A landscape with many valleys, sampled at points; each row gives a point and its height.
A ball rolls from a point to the lowest of its 2 nearest points, and stops where none of them is lower. Distance is the straight distance between rows; heights are no part of it.
j_604: [ 16   3  -8   5  -1 -16 -18  20 -33   2  -4  27   6 -11 -22 -34  15 -12
   1 -49 -26  31 -49  14  13]  h=181
j_89: [ -1   9  -9  15  -9  17  -4 -23  15   0  19  -8   1   7  -8   2  -6   3
  22  -9  24   0   6   0   6]  h=237
j_891: [ -5  -4  -1 -16   5  37  -4 -33  26  -4  35  -2   1  -9 -27  11  15  23
  20  -3  32  -9   8  18 -17]  h=277
j_826: [ 43   0 -10  11 -54  -9 -44  58 -24  14 -28   2 -11  -5  -4   5  -1  36
 -23  26 -28 -18  17 -24   9]  h=145
j_839: [-12  31  -1   8   0  12  -1  21   4   1   1  13  15   1 -43   4  -9 -27
  23 -14 -20  25 -39  -3   3]  h=214
j_474: [-10 -19 -11 -15 -17 -12  23 -43  -4   1  21  -2 -11  27  89  -3 -10   0
  14 -12  17 -40 -35  17 -25]  h=321
j_858: [ 39   4  -3   3 -31 -17 -45  55 -28   3 -43  21   0 -14 -41   2   5  45
 -26  12 -38  -5  11 -10  21]  h=130
j_851: [  6 -33  35 -12  46 -15 -10  18  28  -4  -9 -23   9 -26 -29  -1  37  15
 -11  17  18  -6  50  -9  -4]  h=597
j_147: [ -3  27 -10 -11  29  -8  10   3 -37   2 -15   3  21  28 -41   3 -13  -1
 -13 -12 -27  44  -9  13  59]  h=5
j_694: [ 22  19  -1   4  -3   3 -11  41  16 -15 -31 -30  16  -6   6   0  25  16
  -6  -5 -28 -19  15  12  22]  h=203
j_268: [-15  21 -28  20 -18  -8  22 -24  -8  14  18 -25  -4  59  65  -7 -21 -18
  -3   9  32 -24  -7  28  15]  h=133
j_274: [ -9 -23  22  -4 -19  14  28   2  40 -12  43 -24 -19   9  17  -9   9  17
  36  16  30 -25  23  -9 -28]  h=517
j_315: [ 17 -32 -14  15 -11 -27 -20  15   5   6  -3 -42  11  -6  44 -13  23  11
 -10  -4  -3 -36 -13   5 -16]  h=123
j_459: [ -2 -23   6   3  16   2 -18  -3  10  -7   8  19  -3 -51 -50  19   7  -6
   0  18 -19  10  -9   3 -44]  h=74
j_444: [-15  28 -10  32 -39  -5  29   9 -25 -10 -25  -5   3  17  45  -8 -38 -33
  19  -8   0   2 -10 -12  20]  h=266
j_956: [  2 -10 -17  21 -39   4  11   1   4 -23   1 -13  -1 -16  12  14 -18   7
  32  -9  18 -13   5  -1 -14]  h=216
j_11: [  6 -17 -27  16   3 -51 -10 -21 -24  19   1   0   3  16  65 -33  17 -25
 -22  -3   1 -16 -41  24   0]  h=290
j_108: [ 15   9  -3  16 -35  16  -4  15   0 -40 -20  -2  -2 -49  20 -13  17   3
  40 -20 -20 -15   0  28 -28]  h=75
j_970: [ -8 -27  10   8  10 -18  19 -12   5  -9  17  34 -20 -11 -58 -16 -26  -8
   5  -3  21  34   4 -16 -12]  h=532
j_969: [ -9  13  -2  17 -24  38 -12  16  33  -1   3 -37  17 -21  -8  57   5   7
  13  50   0 -11  31  -2 -30]  h=438
j_569: [ 16  -1 -15   5 -13 -21  -4   4 -41 -23 -39  14  13 -12  20 -39  14   9
 -13 -53 -14   1 -13  32  27]  h=29
j_627: [-21 -19  57 -35   5  -9  41   3  24 -11  33  42 -32  14  42 -25   3 -18
  -9 -35   6 -21 -36  -5 -12]  h=428
j_97: [  0  24  -2  34 -21  22 -24   9  17  17   7  -6   0 -15 -35  19  -5 -13
  26  24   4  18  20 -31   2]  h=271
j_606: [-12  25 -15   2   4  16  15 -13 -12   4  19  17   7  34 -36   3 -19   1
  16 -23   9  35 -12  12  36]  h=56
j_840: [ -1   7 -11  -8  22 -20   6 -15 -24   3   8  22   4  29  -7 -25   7   3
 -15 -43  -8  32 -29  38  40]  h=144
j_106: [ 12 -21 -35   9 -23 -29 -14  24 -17   8 -13 -29  31  20  40   0  -2  -4
 -24   7 -13 -30 -19  12 -13]  h=92
j_975: [  9  26  12  10 -35  19 -16  45  16  -1 -20 -30  -1  -7  14  40 -11   4
   1  47 -30 -29  23 -41  -2]  h=353
j_835: [ 14  -8 -10  12  -5  -4 -34   9 -16   5 -22  24  -5 -36 -13 -18   8  -8
   4 -32 -28  15 -33  -3 -17]  h=193
j_723: [ -4 -30  24  14   0  -8 -11  14  25  -3  25  17 -15 -45 -21   0  13 -15
  13  15 -19  -2 -17 -12 -53]  h=138
j_460: [ 13  22 -15   5 -21  19 -23  38  -5 -20 -25  21   9 -38 -25  13  -2  -2
   8   2 -50  -1 -16  15 -25]  h=157
j_986: [-27  28   7 -30  33  30  22 -30  11   6  31  -6   6  62   3 -11   2   9
  -8   1  31  -6  23   9  39]  h=442
j_270: [-24  -9  -5 -10 -13  12  22 -46  -2   8  49  17 -38  42  35 -35 -14  17
   0  -7  49 -31 -13  -7   0]  h=246
j_338: [ 20  -2  44   8   4 -13  10  22  10 -30 -33  36 -19 -73 -14  -7  42 -17
 -32 -17 -21  17   6   6   4]  h=70
j_685: [ -2 -25 -15  -2   2 -15   6 -34  -1   0  10   0  -2   1  68 -18   5 -10
 -13 -15  18 -24 -35   7  -6]  h=303
j_381: [ 14 -20  30  23 -14   3  -9  26  28  -9   6 -22 -12 -39   0  -7  32   4
  23   7  -5 -23  16  11 -31]  h=155
j_244: [-16 -24  37  22 -25 -14  41  36  35 -36   6 -10 -12 -21  13   6   4 -10
  30  27  -9  -6  21 -13 -38]  h=369
j_259: [ 17   1  -7   6 -38  16   5 -14  -8 -29   2   4  -9 -16  45 -25  15  -1
  37 -37   4 -18 -17  24 -27]  h=100
j_282: [-26  16 -34 -18  26  11  23 -55 -20  14  28  22  -4  54 -18   8 -31  -3
  -4 -15  23  38 -19   9  32]  h=94
j_261: [  9 -25  39 -34  52 -45   8   6 -34  18  -5  -8  -7  11 -83 -19   2  -6
 -29  -9 -19  67  27  -9  22]  h=269
j_412: [ -9 -39  19  10 -17 -19  16  20  16 -26  -5  -6   0 -17 -16 -10  -1  19
   8   7  20  -4  41 -13 -10]  h=543
j_927: [  0  18  15  23   3  11  -8  45  15   4 -19  -7   0 -17 -26   4  -6 -13
   4  28 -16   7  23 -31   7]  h=248
j_58: [ 16  28 -36   6 -38   7  -8  31 -18   1 -36 -17  25   3  17  14 -15   6
 -12   5 -32 -18  -8  -4   6]  h=110
j_953: [ -6 -15  16 -21  26   9  -4 -22  14  14  41 -26   5  37   3 -11  11  28
   2  11  56 -21  35  -8   0]  h=417
j_183: [ -6 -14   7  14   4 -32  10  16  -5 -18  -3  14  -3 -10 -28 -28 -17   3
   0  -5  17  20  19 -14  15]  h=538
j_649: [  6  -2 -20  -2  31 -11 -25  21  -6  18  -4 -13  29  14 -27   0   6   6
 -22 -11 -20  18 -25   3  16]  h=149
j_423: [ -9  14 -23  11 -26 -11  22  19  -2 -14  -3   6  12  25   1  -4 -31 -19
  11 -12  -2   5 -11  -7   0]  h=259
j_198: [  5   2   9  10   9  -6  -1 -11  -5  -7 -39  35 -19 -46 -18  -3  -6 -24
  -7 -16 -18  29 -20 -37  16]  h=112
j_531: [ -2   3 -10   2 -12 -25  -5   8 -21  -5  11  38  -5  10   0 -29 -14 -22
  16 -39  -6   8 -42   6  -4]  h=171
j_842: [-31  15  -5 -36  43  31  20 -55 -12  32  32  30  -5  61 -21  30 -42 -14
 -14  -2  26  22 -28  -6  12]  h=170
j_31: [-25   2  -6  -8  21  10  18 -28  23   7   4 -19  15  11  34  27 -23 -11
   1   4  15  -7  -8 -26   5]  h=291
j_105: [  1  -9   1 -13  42   6  -4 -60   0   7   4   0 -10  -8 -33   3   3  11
   2 -16  15  28  -3  -2  23]  h=371
j_430: [  9  -4 -10  11  37 -27 -16 -24 -26  26 -11   5  -3  -4 -17 -16   3  -9
 -20 -12  -1  25 -20 -24  47]  h=38
j_146: [ 23  44 -41   3 -47  48 -29  -3 -26 -11 -57   4  17 -31  17  45  -2  23
  -1  10 -27 -10   9   0   2]  h=190
j_804: [-18   4  27 -24  28  12  31  -1  39 -10   2   3  19  16  41  13 -11 -25
  -9 -26 -15 -23 -34   7  -9]  h=209
j_934: [-11  26 -65  23 -34  -3 -11   6 -45  29 -18   8  22  31  24  17 -32 -34
 -18  14   1  25 -21   1   9]  h=234
j_256: [ 22 -10 -36  10 -61   8 -27  25 -22   2 -35   0   6 -29  18  27 -20  15
  11  20 -24 -19  -1 -22 -31]  h=161
j_451: [-32  13 -13 -18  28 -13  15 -48  -7  22  35  12 -20  67  22 -10 -19 -13
 -28  23  47   3   0  10  25]  h=350
j_484: [-17 -28  27   3 -23 -15  37   0  31  -5  29  -9 -11  -2  52  -2  -7 -16
  32   5   5 -18 -17 -16 -30]  h=396
j_160: [ -6 -24  35 -22  37   0  -4 -16  30   9  42  -1 -12   5 -12 -27  15  15
   5   5  37  -2  17 -21 -17]  h=395
j_50: [ 10  22 -25   1 -12   9 -15  25 -21  -6 -33  10  34   2 -12  17  -3   2
  -5  -8 -34   7 -25   2   1]  h=131
j_943: [  1 -23 -26  18 -31  10 -19 -17   3   0  27   2  -7 -26  32 -13  14   4
  42 -22  16 -15 -30   2 -34]  h=129
j_109: [ 15 -18 -18  11  -4 -16 -21  -6  -4   0  -8   9   6 -29  28 -20  13 -16
   0 -29 -12  -3 -29  -3 -11]  h=206
j_773: [ -2  33 -69   2 -55  20 -20  -6 -46  23 -27  14  22   4  34  35 -36 -21
  -2  -9   9  24 -18   5  -5]  h=222
j_489: [-29   1  35 -27   1  26  40 -32  27 -20  31  36 -28 -11  12 -11  -7  10
  18 -28  23 -19  -2   5  -4]  h=293
j_568: [-10  20 -12   7 -24   7  35   3 -21   3 -18 -18   8  27  85  24 -35 -47
  27  -9 -29 -18 -39   7 -28]  h=267
j_360: [-25   9 -21 -25  20  11   0 -62 -11  30  39  35 -20  63  29   4 -17 -20
 -19   6  34 -12 -38  24  12]  h=376
j_585: [-14   0  44 -28  52  19  10 -23  35  -9  36  32 -23 -14 -64  -8  10 -11
   8   5   4  16  14  14 -33]  h=497
j_738: [  4  -2 -24   6  12  30 -25 -12  18 -10  11  -8   8 -31 -39  29  13  19
  12   1   4   3  18  31 -22]  h=324
j_335: [ 17  -1  22  13  19  -3 -23  -7 -19  19 -26  12 -20 -41 -50 -15  12  -4
 -10 -11 -17  43  -3 -37  34]  h=90
j_492: [-21 -26 -11  -1  -6 -23   9 -13   4  15  23 -36   3  46  37   4 -15   4
 -21  37  52  -8  27 -14   4]  h=210
j_843: [ 36 -15  -5  29 -37 -11 -61  51  -8  24 -19 -22 -14 -15  -4  12   9  28
  -4  28   3 -19  12 -23 -20]  h=169
j_928: [-13 -25 -12   8 -36  18 -10  10  23  -3   6 -19  16 -20   6  56  -8   4
  14  39  13 -10  22  -5 -52]  h=464
j_267: [  6 -36  52 -18  51 -24  11  14  20  -2   3  -3  -3  -6 -43 -26  23  -4
  -9   8  26  26  58 -14  -9]  h=606
j_709: [-10  -4 -56 -10  -2 -13   5 -33 -28   0  15  17  18  40  13   6 -27 -11
 -14 -15  21   6 -36  41   0]  h=105
j_210: [-28  19  10 -35  16  42  28 -24  33  10  37 -11   3  49  21  10 -15   5
   9   5  32 -17  10  -8   8]  h=461
j_821: [ 36   8  -9  12  -5  29 -46  -1  -1  -5 -40   5   2 -43 -34  30  19  32
  -3  23 -13 -14  19   3   1]  h=263
j_667: [-20  33 -26   9  27 -15   7   1 -28  11  -8   2  26  57  -7   3 -13 -24
 -25  13 -11  33 -14  29  59]  h=41
j_158: [  4 -10  -2   6  28   9  -7 -60 -20  16   5  15 -18  -8 -15 -27  15  19
  11 -34  33  20  -4  -2  42]  h=379
j_666: [ -4  22   1  -6  22  21  13   9 -13 -20  -6  12   9   8 -35  -2  -1   3
  12 -30 -16  43 -11  15  54]  h=31
j_658: [ -5   9  -8  23 -50  25  19  -2   7  -7  -5 -23   5 -12  45  28 -18 -13
  41   7   4  -9  -7  -8 -19]  h=235
j_311: [-22   8  35 -74  64  31  23  -9  -4  19  46  13 -17  62 -63 -26   2  10
 -15 -12   0  21  10   3   6]  h=477
j_116: [  3 -14   9 -23  52 -22   6   0 -34   8  -2 -17  10  33 -66 -13  10  12
 -18  -5 -15  62  28   4  48]  h=255
j_110: [-16  10 -17   0 -21  38  17 -28  14  -6   6   1   5   3  41  39 -36 -21
  22  -1  22  -2 -13 -11  -4]  h=262
j_837: [  9 -33   2  11 -11 -24  -4  32  21  -6  -7 -37   6 -17  39  12  11  10
   0  13 -16 -24   7 -22 -19]  h=152
j_830: [  9   3 -22   7 -15   1   5   5  -7 -23 -16 -12  17  -4   2 -12   2  21
   3 -38  -4   4  -3  25  21]  h=43
j_678: [-27   8  16 -42  55  34  14 -53   3  25  39  11  -2  44 -14  10 -27  -3
  -8   6  30   3  -4 -24   2]  h=258
j_888: [  6   4   9   9  11  16 -27  16  19   1 -13 -16  12 -31 -27  54   9  13
   0  68  -5  -7  51 -21 -24]  h=404
j_794: [-24 -15  57 -13  -1   2  53   4  38 -12  39  21 -33  10  38 -14  -8 -23
  26 -10  -4 -19 -17 -10 -21]  h=415
j_410: [-10 -23  25   2 -31 -30  43  27  18 -33  -3   0 -11  -4  24 -16 -21 -13
  21  -5   1 -15   3 -14 -22]  h=382
j_295: [ -2 -14 -27  19  11 -25 -25 -26 -26  33  -6  -8  -2   4  -3   0  -8   9
 -23  11  18  16   3 -24  28]  h=14
j_942: [  6  19   6   3 -16   6  18  17  -3  -2 -33 -23   9   1  76   3   0 -32
  30 -10 -38 -24 -26   1  -8]  h=251
j_161: [ -3  22 -17  21 -35  26 -13   0  -3   0 -27   3   0 -27  -7  39 -27  -9
  16  12   9   7   9 -31   4]  h=292
j_240: [ -9 -10  10  -5  24 -10  15 -46  -9  10  29  25 -22  25 -10 -35  -6  12
  -5 -22  42   7   4 -14  27]  h=372
j_79: [ 16 -24  41 -14  43 -25 -14   0 -25   6 -23 -16 -25 -24 -90  -8  17   5
 -18  -5 -25  60  44  -1  23]  h=289
j_680: [-29   5 -13 -11  29 -23  16 -57 -31  15  17  56 -22  58  23  -5 -32 -30
 -22  -8  11   5 -47  14  18]  h=400
j_188: [  4   6   4  -6  31  -2 -12  22 -19   9   1 -14  24  26 -70   0  17  22
   6   0   1  51  28   4  35]  h=242
j_36: [-20 -12   3 -37  -3   9  40 -16  20 -12  29   6  -7  26  61  -6  -5   2
   9 -22   9 -39 -33  11 -20]  h=302
j_258: [ 14  -6 -30   5   5  24 -38 -12  -3   0 -20  -6  21 -44 -15  30   9  16
   2   5 -10  -1 -14   0 -13]  h=294
j_836: [  6  -2 -45  15 -36  -7  -3   4 -19  -9   4 -17  15  28  15 -15  -8  16
  16 -25  24  -5  -3  35   4]  h=59
j_669: [-13  -4   1 -21  34 -29   3 -34 -18  27  25  40 -18  30  -7 -28 -20 -23
 -21 -27   0  17 -54  10   8]  h=414
j_924: [-12   2  11 -21  40  -8  29 -12   7   2  -7  31  18  13  36  14 -17 -48
 -12 -43 -24 -11 -55   1  -3]  h=180
j_156: [-16 -13  10  -8 -20   8  24   6  27 -23  38  -8   9  13 -16   3 -20  13
  35  22  26 -10  32  -4 -38]  h=534
j_786: [ 39   6  42   4  -4  -3 -15  25  -2 -28 -55  33 -25 -72 -13  -5  52  13
 -36 -12 -29   1  25  21  16]  h=49
j_877: [ 11  32 -12  20 -60  39 -14  21   4   8 -30   7 -12 -33   0  50 -15  -2
  19  37 -19  -6  11 -31 -14]  h=312
j_541: [ 18   0   9   7  25   2 -28   6  11  -1 -25  -1   5 -39 -56  12  19  17
 -17  18 -18   8  24  -1   2]  h=229
j_763: [ 12  -6 -21  23  -8 -51  -5   6 -17  10 -15 -23  -4  23  59 -35  15 -13
 -33   0   2 -23  -7  17  22]  h=279
j_235: [ 32  -6  -1  11 -17 -12 -22  19 -21 -12 -46   8   5 -41  -1 -33  30  14
  -7 -27 -14  -2  -2  13  22]  h=16
j_73: [  7  26  25  16 -18  17 -16  38  27  -6 -21 -14  -6 -39  -2  40  11  15
  -4  73 -27 -28  44 -29 -15]  h=373
j_575: [ 41   8  31  11 -24 -14 -30  47 -17 -13 -52  16 -17 -40   5 -23  57  15
 -16 -28 -19   4  15  16  13]  h=30
j_522: [-22  16 -25  21 -18 -11  24 -32  -9  29  40 -12 -11  64  42  -6 -23 -32
 -12  45  51  -9   7  20  15]  h=160
j_524: [ -6 -33  45 -19  50   8   0   2  44 -11  10 -19   7 -25  -6  12  36  10
   4  31   8 -14  51   1 -34]  h=582
j_800: [ -5 -14  -6  22  -2 -48   9  20  -1   9  -7 -39   5  26  38 -17   1  -3
 -23  20   9 -19  16  -1  17]  h=270
j_96: [-20 -12 -10 -15  19 -19  14 -43 -21  10  43  17 -21  58  -9 -40 -16  13
 -17  10  48   1   5  10  29]  h=364
j_251: [-15 -31  34 -14  27   3   3 -27  45 -12  33  11 -18 -33  -1 -11  18  10
  13   2  17 -13   0  -3 -30]  h=362
j_758: [  3 -25   2   4  29   4 -30  -8   6   7  -9  -5   0 -41 -68  27  -9  12
  -4  38  -7  16  26  -5 -29]  h=167
j_740: [ 40  32   3   8 -43  20 -28  38  -9 -15 -47   0  -2 -33  -1   5  19  31
   4   5 -42 -24  15   5  -1]  h=135
j_101: [ 13   7  28  -5  28 -13 -12   1 -24  19 -12  19 -21 -27 -37 -16  23 -20
 -10 -37 -25  52 -29 -14  40]  h=71
j_533: [  9  20 -16  15  -8  25 -27  24   7   2   6  20  12 -22 -47  22  -2 -16
  14   2 -36  14 -15   0 -27]  h=184
j_152: [  9  -2  32   4  -1   5   2   8  11 -38 -16  29 -17 -67  -2 -14  32 -11
   1 -42 -17   9  -8  24 -10]  h=91
j_727: [-19 -22  51 -14  55  -2   9 -11  41 -27  13   7  -3 -49 -33  15  34  -6
  -7  28  -5  -9  54  18 -44]  h=559
j_623: [ -9  17 -43  18 -12 -10  -3   4 -14  21  13   3  15  35   2   4 -25 -30
   5  -2   6  18 -30  -1  14]  h=247
j_480: [-15 -11  52 -29  51   1  19   2  42 -19  40  13 -11 -17 -44  -1  28 -20
   7  28  -4  -3  37   6 -51]  h=535
j_912: [ 15  31   1   3 -13  10  11  13  -6 -12 -58 -17   8 -23  55   7   6   5
 -11   5 -40 -29   5 -20  21]  h=159
j_310: [-18  -3 -19   5  34  -8  -6 -30   5  27  12 -18  19  21  17   1  -8 -14
 -20  21  29   4   0 -19  26]  h=313
j_579: [ 22  10 -16   8 -55   0  13  10 -21 -16 -55 -25   2 -29  69   9  -7  11
  -3  10 -28 -33   0 -22   8]  h=143
j_17: [  7 -17  39   7  -3  -1  10   9  29 -21  -2   3 -17 -46  12 -15  38   2
   3 -23   1  -7   8  22  -4]  h=116
j_127: [ -8 -17   7  10 -21   8  -7  -6  22  -9  30  18 -14 -33   5  -5  14 -10
  38  -2 -12 -10 -30   0 -48]  h=168
j_864: [ 11 -12  32 -25  48  -6   9 -14  -1  20  41  15 -18  16 -82 -29   3   1
   2  -7   3  55  18  -2   2]  h=509
j_587: [ 11 -25  -6  18 -11 -27 -28  36   7  10 -12 -29   4 -10   8   0   1  15
 -14  22   7 -10  13 -36  -7]  h=175
j_550: [  0  12  17   7  20 -10 -13  43   6  18  14 -37  17  45 -38 -17  19  10
   3   9   9  25  33  -7  33]  h=227
j_504: [-17   1 -23  31  -4 -33  -3 -16  -4  36  24 -34   4  53  47   0  -1 -27
 -26  48  38 -12  12  -1  19]  h=186
j_88: [ -1 -12 -16  -9 -16  -3   4  -9  -1   7  27  28   4  10   7  -6 -16 -10
  13 -29   7   1 -41   4 -35]  h=156
j_53: [ -4  -3  18   3  18 -13  20   3  -3 -11 -20  53 -13 -32   2   0 -24 -38
   7 -34 -24  23 -43 -18 -12]  h=136
j_469: [-21  29 -34  -5  15 -17  29  -6  -4   6  18  -5  17  70  16   0 -12 -23
 -26   6   8   0  -9  29  42]  h=77
j_632: [ 35  18 -10   9 -11  -2 -47  48 -26  20 -18  -6   6  -3 -39   2  16  25
  -5   3 -25  14   2  -5  33]  h=113
j_743: [-12  -7   8 -35  55  -3  14 -40 -16  28  30  22  -7  27 -46 -11 -16  -4
 -14 -24  -6  34 -34  10   7]  h=431
j_462: [ 31  20 -40   9 -67   4 -41  32 -31  23 -35  -9   9  -5  30  26 -19  25
 -15  11 -16 -26  -7 -22 -15]  h=134
j_796: [-10   1  44 -48  55  12   7 -12  -6  22  52   7 -17  40 -69 -41  21   6
   5 -19  -1  41   9  -1  20]  h=496
j_817: [ 10   6 -30  28 -54  -5  11 -13 -19  -6  14 -27 -10  17  51 -23 -11   7
  33 -23  32 -19  -1  22 -13]  h=76
j_90: [ 25  -9  24  15  -4   7 -23  30  27  -1   6 -43   1  -9 -16  -7  32   9
  22  12  16 -19  36   7  -1]  h=192
j_226: [  0 -27  37 -11  29 -16  20 -16   5  -7  21  31 -20 -20 -82 -21  -8 -13
  -3 -19 -14  48   3  -6 -18]  h=523
j_13: [ 16  14   7  29  -7   4 -28  45  15  17  14 -49   5  28 -16 -11  16   4
  16  -2  15   1  32  -7  14]  h=215
j_818: [ 38  22 -12  -5 -30  24 -48  11 -10 -13 -44  29  -2 -51 -29  38  17  39
 -22  31 -40 -23  23  13 -23]  h=295
j_519: [  6  -9  18  27 -23 -12 -10  29  -6 -37 -28  24 -15 -54 -42  11  22  22
  -9  32 -16 -14  48  32 -25]  h=562
j_617: [  7 -33 -16   9  12  -8 -28 -37   4   7  -3  -5  -5 -27 -47  26 -20  19
   1  22  26  23  23 -23 -18]  h=106
j_117: [ 15  29 -59   4 -52  41 -34  -6 -44   4 -44   9  20 -16  13  30 -11   5
   9 -16 -11   5 -13   0 -12]  h=207
j_490: [ 14  18  14   1  -5  20   9  35  22 -20 -55 -15   8 -39  14  21  14  10
  -8  15 -38 -23  24  -7   7]  h=182
j_400: [  6 -11 -26  -4   6 -27 -23  25 -14  18   1 -11  36  18  -6   1  -6  -1
 -35   8 -13  -4 -10  -3 -13]  h=125
j_189: [-16 -20  11  -8   8  11  26 -36  31 -21  18   9 -14 -24  30   5   4  12
  28 -11  13 -14 -12  -4 -15]  h=325
j_291: [-19  -3  -3 -28  40  -4   6 -34   3  20  27 -19  13  62   2 -20  10  11
 -22  11  40  -6  33   3  29]  h=432
j_208: [-19  -1  12 -58  29  13  26 -22  23   3  33  15   0  20  30 -12   7  15
 -22 -30  13 -37 -34  19 -11]  h=273
j_706: [ 12 -32  24  28 -28 -12   7  28  12 -45 -21   4 -15 -43 -21  10  10  28
   8  33   3 -14  52  -1 -15]  h=552
j_767: [ 12   5  -1 -16  27   9 -20  19  12   3  -7  -5  18 -10 -36  -1  33  -1
 -13 -27 -33  16 -19  16   4]  h=172
j_752: [ 10 -15 -29  37 -66 -29  17   9 -25  -7  -5 -34  -6   0  61 -17 -13  -3
  26  -3   7 -23   2   8 -22]  h=93
j_987: [-27  23  26 -49  39  32  27 -19   3   1  38  14  -7  58 -31 -25  -1  21
 -11 -16  18   7  18   5  28]  h=456
j_242: [ -1   7 -46 -17  13 -22  -3 -17 -33   4   6   7  25  38   0  -9  -4   9
 -11 -29  -3   8 -40  40  23]  h=128
j_954: [ 12  18  11   2  -9  10 -17  10   5 -24 -41  12   2 -60 -21  45  11  28
 -18  56 -44 -35  30   9 -19]  h=254
j_382: [-12   4 -35 -15 -15   6   7 -10 -13   1  36  15  26  38   8   0 -23  -2
   7 -24  11  -5 -47  34 -24]  h=132
j_673: [ 36  44 -14  -2 -51  40 -22  16  -9 -20 -59  -4   4 -41  22  32   7  36
  11  33 -44 -36  25   0 -12]  h=162
j_417: [ -7 -14  -9  14  16 -54 -11  17 -12  17 -10 -29  18  55  10 -19   7  -3
 -43  37  18  -4  31  10  26]  h=256
j_546: [-13  -1  -3 -10 -10  35  24 -39   6 -12  31  16 -25  11  19 -27 -14  22
  24 -21  49 -20  -5   4   0]  h=264
j_779: [  3  -8  47 -33  49 -18  29   9   4  -7   7   3  -1   9 -49 -35  29   6
 -17 -13  30  50  54  -3  21]  h=612
j_849: [ 38  16   1   8 -46  19 -21  35 -11 -16 -35 -20   4 -40  28  -8  25   9
  15 -10 -50 -36  -6  26 -27]  h=108
j_937: [-17   1  19  -7  37 -21  19   5  -9  -1 -21  51   6  11   7  -3 -24 -47
 -15 -36 -23  21 -52 -11  14]  h=158
j_542: [ -8  14 -14  17  21 -30 -22  25 -12  25  14 -38  19  63 -15 -13   0 -11
 -17  29  19  11  33  -8  47]  h=241
j_708: [ -6   8  20  26 -47  -5  30  40  21 -25 -20  -9 -16 -31   1  17 -10  -7
  37  32 -27  -5  29 -22  -7]  h=352
j_770: [-20 -24  -8   0 -24  -8  14 -26   4   4  43 -19 -17  40  30 -23  -9  14
   9   9  55 -22  12 -12  -1]  h=230
j_497: [-20  22  -5   8   7 -14  36  -2   9  -5   2 -20  14  56  58   1 -11 -21
 -18   2   6 -25  -6  17  22]  h=107
j_162: [-14  -7   5 -24  55  22  11 -67  18  24  20   1  -6   0 -27  10 -26  -1
  -4   5  26  17   3 -27   2]  h=328
j_561: [ -8  -2  19 -31  46  15  10 -32  14   4  42  31 -13   0 -57   2  -9  -1
   4 -21  -8  29 -24   2 -20]  h=457
j_563: [ 16  21   7  31 -55  17   1  33  14  -2 -26 -31 -20 -29  27  30  -7   5
  33  46 -13 -17  26 -35 -16]  h=334
j_521: [  3 -18   6  -5  19 -12  -7  -8  16   1  12 -13   5  -8  10 -14  20   7
 -10 -24   4 -10 -18   0  -4]  h=223
j_190: [ 13  10  -3   9  34  -7 -10 -16 -42  21 -25   8  -3 -13 -21 -18  14 -13
 -20 -28 -28  54 -29 -10  65]  h=55
j_372: [-33   7  34 -32  -3  41  36  -7  38  -8  52 -25 -15  31  17  -3  -4  19
  26  14  31 -33  25  -4 -21]  h=491
j_476: [ -8  39   6  22  -7   7   4  45   4   5 -13  10   2  -7 -21   2 -23 -24
   8   1 -23  21  -7 -22  18]  h=232
j_323: [-32 -12 -24  -3  27 -21  -1 -58  -6  32  32   6  -3  43  20   1 -15 -27
 -22  33  40  12 -12 -13  13]  h=332
j_218: [-12  22 -26  17 -46   3  24  -8 -34  -2 -11 -10   8  35  72   7 -36 -33
  23  -7   6  -9 -23  16  -7]  h=275
j_65: [  3  34  20   7 -10  27   1  29  19 -37 -46  -4   6 -45  -9  33  28  15
  -5  36 -49 -28  36  25   3]  h=211
j_989: [ 10 -21 -29  19 -46   8 -27   8 -13 -13  -7   5   6 -34  -8  17 -17  13
  21  11   4   2  -3  -7 -37]  h=191
j_383: [ -7   9  24  -2  17   4  31  11  28 -14 -19 -27  17 -10  56   9   3 -18
   1 -21 -31 -25 -15   2  -8]  h=233
j_894: [ 12 -21 -29  20 -57 -19   7  19 -15  -2 -30 -33  -7 -16  59  11  -9  20
  13  16  -4 -28  13  -8 -14]  h=117
j_739: [ 14 -31 -36  24  -7  -8 -38 -17 -17  21  -5  -3   7 -17 -16  13 -19  10
 -11  10  34  14  -2 -21  -4]  h=46
j_125: [  7  13  19 -17  33  14   2  29  39  -7 -17 -18  24 -13 -11   5  36   9
 -16 -20 -17 -14   5  25   6]  h=200
j_876: [  0 -15  21 -39  35  -2   2   7  23   4  28  -3  16   9  14 -19  26   2
 -28 -37  -6 -16 -26  22  -3]  h=243

For each start below, name the point where the ball stops.
j_568 | j_295
j_474 | j_709
j_156 | j_147
j_779 | j_147
j_158 | j_147
j_912 | j_235

Call two points neighbours if one is among the 2 nearest of the other. Go from one point of each pair to the other, from neighbour to neighbour, staying as low as possible. Name the highest point that can't be avoided.
j_709, j_295 | j_474
j_821, j_106 | j_818
j_632, j_235 | j_694
j_295, j_459 | j_758
j_108, j_295 | j_127
j_106, j_632 | j_587
